Points on a hilly landscape, in no order, each with its height.
A ball rolls from a point to whichever of its 2 nearest points has the largest drop for the distance, and stops where none of them is lower. Distance is the straight distance between rows; heights are no part of it.
q298: [112 162 121 170 131 129 147 140 118 143 149 133 104 143 119 219 159 152
  93 150 169  80 162 106 118 165  82]  height 5.15
q49: [ 90  91 128 129 144  66 108  90 151 138  96 121 137 173  97 166 125 196
  96 157 103 124 125 100 121  75  94]  height 5.63
q918: [101 159 126  91  87 166 136 135 118  92  93 107 200 152 139 168 106  83
 136 113 133 105 108  80 152 169 120]  height 2.64
q21: [ 88 100 119  88 113 156  95  94 119  96  73  91 119 136 110 121 129 175
 127 128 152 152 137 127  95  98 114]  height 1.30
q986: [106 108 128 100 115 191  68  90 131  98 120 106 129 108 119 102 141 155
 162 102 160 196  92 147 102 117 103]  height 2.13
q596: [187 166 154 134 110 124 124 202 124 133  88 154 207 153  91 134 100 126
  93  77 163 158  85 119 163 134 119]  height 2.47
q265: [157 168 131  50 110 125 102 156 123  91 107 126 149 193 123 129 116 119
 111  82  91 141  76 168 150  87  64]  height 4.92
q275: [110  87 172 144 153 133  92  70 232 130 140 116 113 117 116 124 116  95
 193 107 156 116 122 109  84  83 145]  height 4.81
q294: [ 87 143 131 109 147 130 167 120 126 100 113 105 163 153 129 171 137  67
 129 142 109  71 137  80 127 139 134]  height 3.35
q165: [129 125 145 102 142 133 129 128 104  90 122  92  90 107  50 141 146 138
 131 120 148 100 175 126  95 116 151]  height 1.52
q94: [111 113 135 117 130 144 103 127 134 166 153 143 154  52 144  85 135  95
 174 112 114 189 111 119  99 108 148]  height 3.78
q666: [158 179 138 193 126 129  96 151 120 152 137 143 142 106 123  91 128 143
 129 127 142 222 126 190 132 127 149]  height 3.14
q789: [186 100 133 141 124 126 146 158  93 125 129 141 144  71  55 130 108 148
 125 129 167 102 108  84 173 148 168]  height 3.98
q144: [117  99  77 130 146 148 130  82 146 130 115 166  91 128 196 125 140 156
 133 153 137 122 134 131 126 123  94]  height 4.98
q133: [128 148 127 130 107 153 168 166 106 124 178  90 144  81  58 176 123 148
 105 148 204 145 132 107  89 169 145]  height 3.47
q570: [ 78 126 142 186 147  70  82  98 172 123 168  97  98 117 120  97 135 112
 173 115  97 158  75 164 193 111 116]  height 5.11
q591: [163  99 119  97 114 171 147  85 131 124  78 117  97 176 181  91 133 104
 170 134  93 112 134 182 141 128 138]  height 3.40
q257: [179 132 109  63 103 192 117 110 109  79  94 123 117 136 126 116 126 111
 135  75 145 122 118 179 112 125  90]  height 5.52
q480: [104 119 118 177 142  92 139 155 113 161 180 131  88  69 107 122 148 156
  81 147 135 126 143 120 128 149 133]  height 5.44
q276: [133 116 152 168 140  92 117 133 105 143 119 133 139 164 134  77 155 167
 107 143 114 198 131 184 119 120 141]  height 3.56
q213: [108  93  97 173 129 173 150  87 154  97 118 136  87 115 189 145 155 147
 153 140 186 161 120 142 123 163 116]  height 4.83
q108: [ 56 110  57 106 157 123 157 101 142 122 132 135  89 174 179 130 148 150
 129 154 118  85 185 122  81 117 106]  height 6.07
q858: [ 82 127 114 117 132 102 126 144 144 145 107 127 131  95 175  92 127 121
  79 152  53 158 114 123 133 112 133]  height 5.23
q155: [ 92 129 142 148 116 119  98  81 167 163  98 118  67 146 138 143 118 172
 170 169 163 133 168 155 121 105 112]  height 4.91
q110: [121 159 148 151 120 145 124 117 155 168 145 123 105  72 171 104 146  76
 145 145 122 176 143 157 103 136 177]  height 3.13
q70: [130 168 120 116 105 167 148 137 123 115 132 117  57 109 178 109 129  77
 144 132 113  85 166 159 153 162 144]  height 2.14
q807: [ 97 115 118 141 125 168 172 158  92 130 158 104 149  95 113 128 147 150
  85 138 187 139 165 111  63 182 163]  height 3.21
q719: [152 172 116 113 145 176 190 147 103 135 100 131 193  96 126 153 143 118
  93 141 147 109 180 111 101 140 182]  height 3.68
q549: [174 160 112 110 126 112  62 105 132  97 120 153 126 153 108 136 111 152
 131 113  96 141  72 176 195  78  68]  height 4.61
q885: [146  90  74 103 144 117 130 149  96 127 137 173 135 100 135 109 139 157
  69 124  92 111 128 116 118 122 104]  height 5.74
q746: [176 111 121 144 127 163 171 151  90  73 109 104 131 143 124 151 159  99
  93  96 141  86 141 123 132 177 111]  height 4.22
q995: [ 57 143 112 126 119 101 106 116 178 123 114 134  99 126 206 110 120 140
 100 173 107 185  92 131 140 117 107]  height 4.95
q748: [168 119 144 136 157  66 118 163 118 153 150 161 148 106  87  65 113 111
 160 114  71 125 102 126 178  98 172]  height 4.06
q707: [ 89 116 107  80  89 172 142 143  91  94 139 114 194 145 112 103  94 100
 150 102 143  91 117  89 118 159 140]  height 1.56
q136: [202 120 138 185 142  88 149 115 120 174 136 144  72 145 125 119 126 146
 107 159 112  93 166 129 187 161 156]  height 6.47
q411: [174 143 128 154 137 133 181 159 124 155 196 122 138  50  62 169 125 125
 116 150 179 105 132  94 123 153 174]  height 3.69
q462: [137 224 137  75 112 129 146 221 130 151 103 128 167 153 159 126 103 113
  80 149 116 123 137 141 134 135 168]  height 3.48
q59: [102 210 151  60 129 143 117 173 111 121 117 114 159 135 135 137 124 102
  99 135 116 126 166 131  96  98 129]  height 3.96
q877: [139 128 118 174 122 175 174 118 107 148 166 108  80 105 148 149 146 140
 124 161 174 128 173 113  97 214 141]  height 2.93
q647: [123 144 103 155 144 125  75 105 118 138 185 166 118 112 130 150 149 171
 146 105 141 162 120 187 111  80  67]  height 3.04
q391: [152 101 127 172 135  70 116 117 138 131 161 129 129 122 125  73 117  80
 173 100  54 133  91 154 197 107 127]  height 4.64
q475: [164 106 151 160 120  75 153 118 133 165  85 124 164 165 117 105 112 135
 117 157  83 160  97 116 180 144 186]  height 6.14
q317: [213 115 134 137 129 158 132 117 115 110  96 137 129  53  68 126 142 128
 130 116 142 163 126 122 127 122 165]  height 4.46
q631: [149 146 117  65 108 111 131 175 107 104 129 149 140 179  89  98  85 148
 101 109 140 114 128 117 139 140 122]  height 0.55
q792: [145 109 126 125 105 146 122  74 142 109 107 138 112 119 138 158 107  89
 178 117 121  75 126  93 159 129 127]  height 3.95
q541: [142 141 144 108 115 126 160 134 139 124  99  90  71 155 156 106 146  64
 142 133  60 105 133 175 159 132 147]  height 2.77
q238: [ 87 131 132 145 111 111  88  81 169 160 104 143 111 162 178  82  99 164
 164 170 136 193 115 142 132 108 136]  height 4.72
q630: [221 123 133 135 123  98 163 152 114 172  92 141 111 171 144  91 121 137
 103 157  78 124 134 143 166 173 174]  height 6.35
q52: [120 123 152 137 123 113  77  92 166 167 121 133 128  99 121  74 102 144
 164 137 106 163 128 134 146  93 158]  height 4.38
q221: [ 98 100 131 156 113 163 159 112 121  64  93  93 120 132 152 150 158  98
 132 116 157 133 111 113 133 177 111]  height 4.56
q96: [143 122 132 122 114 116 108  79 158 103  95 127  83 131 133 153 129 126
 135 128 105 116  86 135 188 112  89]  height 4.30
q184: [123  70 147 202 178  97 163  95 194 146 148 139 124 165 161 164 157 123
 153 131 153  91 147  93  94 150 121]  height 6.67
q71: [ 88 144 168 178 128  94 143 126 148 176 129 131 164 133 133 185 105 152
 110 182 162  99 133  80 149 139 143]  height 4.45
q312: [158 103 129 111 145 143 189 148  87 116  84 113 173 105  98 102 136 103
 110 125 122 112 153 103 109 143 195]  height 4.20
q842: [ 96 119 141  98 176  87 142 152 103 139 145 122 123 154 121 116 157 147
 103 143 104 119 163 139  66  98 146]  height 5.69
q545: [178 146  85  78 102 171  99 134 104  81 134 149  97  82 105 156 124 135
 105  87 153 120 136 148 118 115  82]  height 5.75
q693: [109  90 120 181 154 143 172  95 169 136 178 125 125 113 147 167 160 110
 161 127 181 127 148  85  45 150 134]  height 6.74
q967: [120 170 140 140 136 145 171 136 125 166  95 128 166 112 194 156 140  99
  87 174 127 118 161 114 111 154 177]  height 4.04
q709: [ 93 147 120 128 129 110 133 182  91 119 167 114 119 166 105 164 130 159
  80 153 143  74 156 121 121 143  96]  height 5.24
q855: [166 183 108 188  96 127 111 122 143 153 114 161 115  89 185 116 124  95
 113 140  90 147 106 170 196 132 119]  height 0.75
q369: [204 141 140 122 116 145 138 191 126 100 107 125 142  55  46  95 131 123
  98  78 188 187  93 126 139 152 146]  height 4.94
q722: [131 124 147  81 133  91  90 154 118 143 141 135 181 112  83  95  97 138
 161 118  65 143  80  86 167  93 146]  height 3.31
q313: [ 60 141 167 114 127  90  72 111 145 154 127 100 145 182 103 152  92 160
 190 167 147 121 130  83 128  98 120]  height 5.25
q174: [133  86 155 143 143  78 118 108 123 133  83 132 181 139 111 137 126 144
  99 147  89 142  89  94 139  98 139]  height 5.87
q143: [158  71 136 114 166 128 121  88 122 125 113 148 150 116 132 111 147 117
 156 107  96 122 122 153  88  74 125]  height 5.32
q345: [174 117 120 156 103 160 127 152  85 134 183 149 123 173 145  88 125 142
 119  58 179 169 141 178  94 159  86]  height 4.15
q267: [135 110 150 110  95 128 111 167 106 113 131 123 195 149 108  85  92 139
 109  79 151 176 101 119 139 146 109]  height 1.64
q662: [ 93 116 142 153 170  74  99 141 135 168 177 141 107 103 128 137 147 150
  87 143 116 114 158 131  82  91 117]  height 5.55
q15: [101  83 144 130 158 123 115  93 127 129 150 101  79 135 138  86 152 121
 171 111 127 132 116 189 104 102 120]  height 5.50
q864: [111 156 130 151 114 140  78 132 112 118 172 115 118 112 104 101 139 172
 121 105 164 211 111 189 105 115  99]  height 2.75
q418: [159 118 126 108 145 155 145 112 123  87 156 104  85  73  81 151 162  76
 143  95 124  88 153 127 120 122 143]  height 2.30
q304: [207 129 126 128 117 157 128 105 106 128 110 165 130 166 162 118 107 116
 187 117 102 115 116 184 153 114 120]  height 3.90
q886: [ 88 150 128 119 100 185 127 132 138 104 139 109 168  64 143 169 115  90
 145 111 146 147  89  76 111 151 116]  height 3.42
q125: [164 188 138 108 108 136 114 194 113 155 106 161 173 112 135 140  94 121
  87 120 116 152 101 133 160 128 139]  height 3.01
q491: [180 154 107 149 109 159 134 143 109 129 135 164  98  69 154 136 128 101
 102 124 115 104 125 134 171 159 129]  height 1.50
q274: [117 167 145 151 111 101 150 131 135 160 115 135 139 194 169 162 131 141
  94 183 120 116 142 120 146 162 145]  height 4.29
q436: [156  73 155 220 158  81 135  86 166 164 130 133 104 138 133 138 154 144
 109 143 131 114 152 121 135 124 142]  height 6.58
q879: [122 146 130  55 126 109 141 186  93 140 153 141 211 122  90 123  73 143
 119 132 100  82  85  66 160 116 165]  height 2.23
q849: [119 127 121 162 107 119 118 177  91 144 168 135 128 124 101 129 110 175
  69 130 179 130 131 114 151 164 109]  height 5.34
q915: [ 66 117 112  95 155 110 147 122 152 151 141 126 119 145 178  93 143 102
 127 144  83  99 181 135  66  99 152]  height 5.89
q309: [195 101 129 132 133 132 133 166  91 133 120 147 125 170 117  63 139 150
 105  92 145 163 132 185 108 146 131]  height 3.93
q12: [ 59  98 142 113 104  73  87 114 130 149 111  99 158 179  52 147  97 191
 135 159 122 128 113  71 148 119 121]  height 5.45
q888: [166 142 127  62 117 135 129 183 120  79 101 118 110 145 119  89 128 117
  89  51 130 151 111 193 134 109  77]  height 5.22
q198: [ 97  94 111 103 108 134 107 119 105 118 110 120 101 113  89 106 120 168
 146 144 146 108 158 102 126 134 147]  height 2.00
q875: [ 56  74 153 120 135  91 120  97 154 114 137  77  74 187 110 107 128 140
 180 140 114 127 118 143 140 112 110]  height 5.27
q26: [126 190 111 192 128 118  81  94 166 140 126 172 128 121 184 179 123 130
 124 152 131 161 101 150 171 106  83]  height 1.46
q189: [116 129 107 133 116 136 133 170 113 121 129 142 141 136 182 119 146 115
  77 119  91 149 104 160 125 131  89]  height 5.51
q996: [ 59  99 167 118 145 111 100  77 194 123 115 106 110 178 113 163 112 132
 223 118 156 109 124 102 113  87 112]  height 5.06
q229: [158 160 150 181 123 145 164 122 134 149 153 100  71 117 149 145 152  89
 137 145 146 131 156 162 128 171 160]  height 2.66
q948: [105 172 144  55 142  98  99 151 130 111 135 111 127 156 127 148 127  93
 134 119  67 110 113 136 141  83  98]  height 4.50
q240: [126 149 108  65 112 100 139 164 105 138 164 151 183 212  84 148  74 154
 117 124 116  81 112  80 128 137 140]  height 1.35
q446: [137 174 145  96 123 145 128 149 145 131 151 114  94  25  97 137 139  68
 135 112 121 112 149 119 122 121 167]  height 3.03
q216: [104 115  68 152 119 144 128 105 126 127 114 150  90 138 147 191 145 180
 109 148 162  99 151 117 124 147  47]  height 5.10
q68: [104 155 102 122  94 187 116 106 128 124 109 145 161 101 164 170 112 138
 141 146 175 147 139  89  97 149 133]  height 3.84
q297: [108 117 140 110 121 145 111  68 200 112 118 116 123  76 105 142 113  86
 180 123 131  93 140  65 131  93 153]  height 4.41
q810: [ 66  82  84 123 163 142 169  89 159  60 139 117  95 148 170 151 145 103
 165 113 150  79 152  90 101 138 104]  height 6.21
q214: [126  48 138 118 152 132 148 121  94 129 124 124 170 120 118  73 130 109
 162 109 103 120 122 110  93 127 173]  height 4.82
q641: [145 129 104 114 161 172 187 133  95  97 132 123 133 155 153 137 153  77
 141  99 103  67 166 123 100 159 115]  height 3.87
q383: [129 119 125 144 167  91 101 103 123 129 156 164 127 194 145 156 145 165
 146 127 100 129  97 162 119  74  72]  height 3.29

Call two points neighbours if one is among the 2 nearest of the other. Go from one point of each pair to the other, from neighbour to neighbour, staying as low as possible. Name the highest point that can't be avoided.
q719 and q707 -> q298
q631 and q792 -> q265
q21 and q165 -> q198

For each start below, name the point where the ball stops.
q948 -> q631
q885 -> q229
q136 -> q792
q189 -> q229
q317 -> q229
q369 -> q229
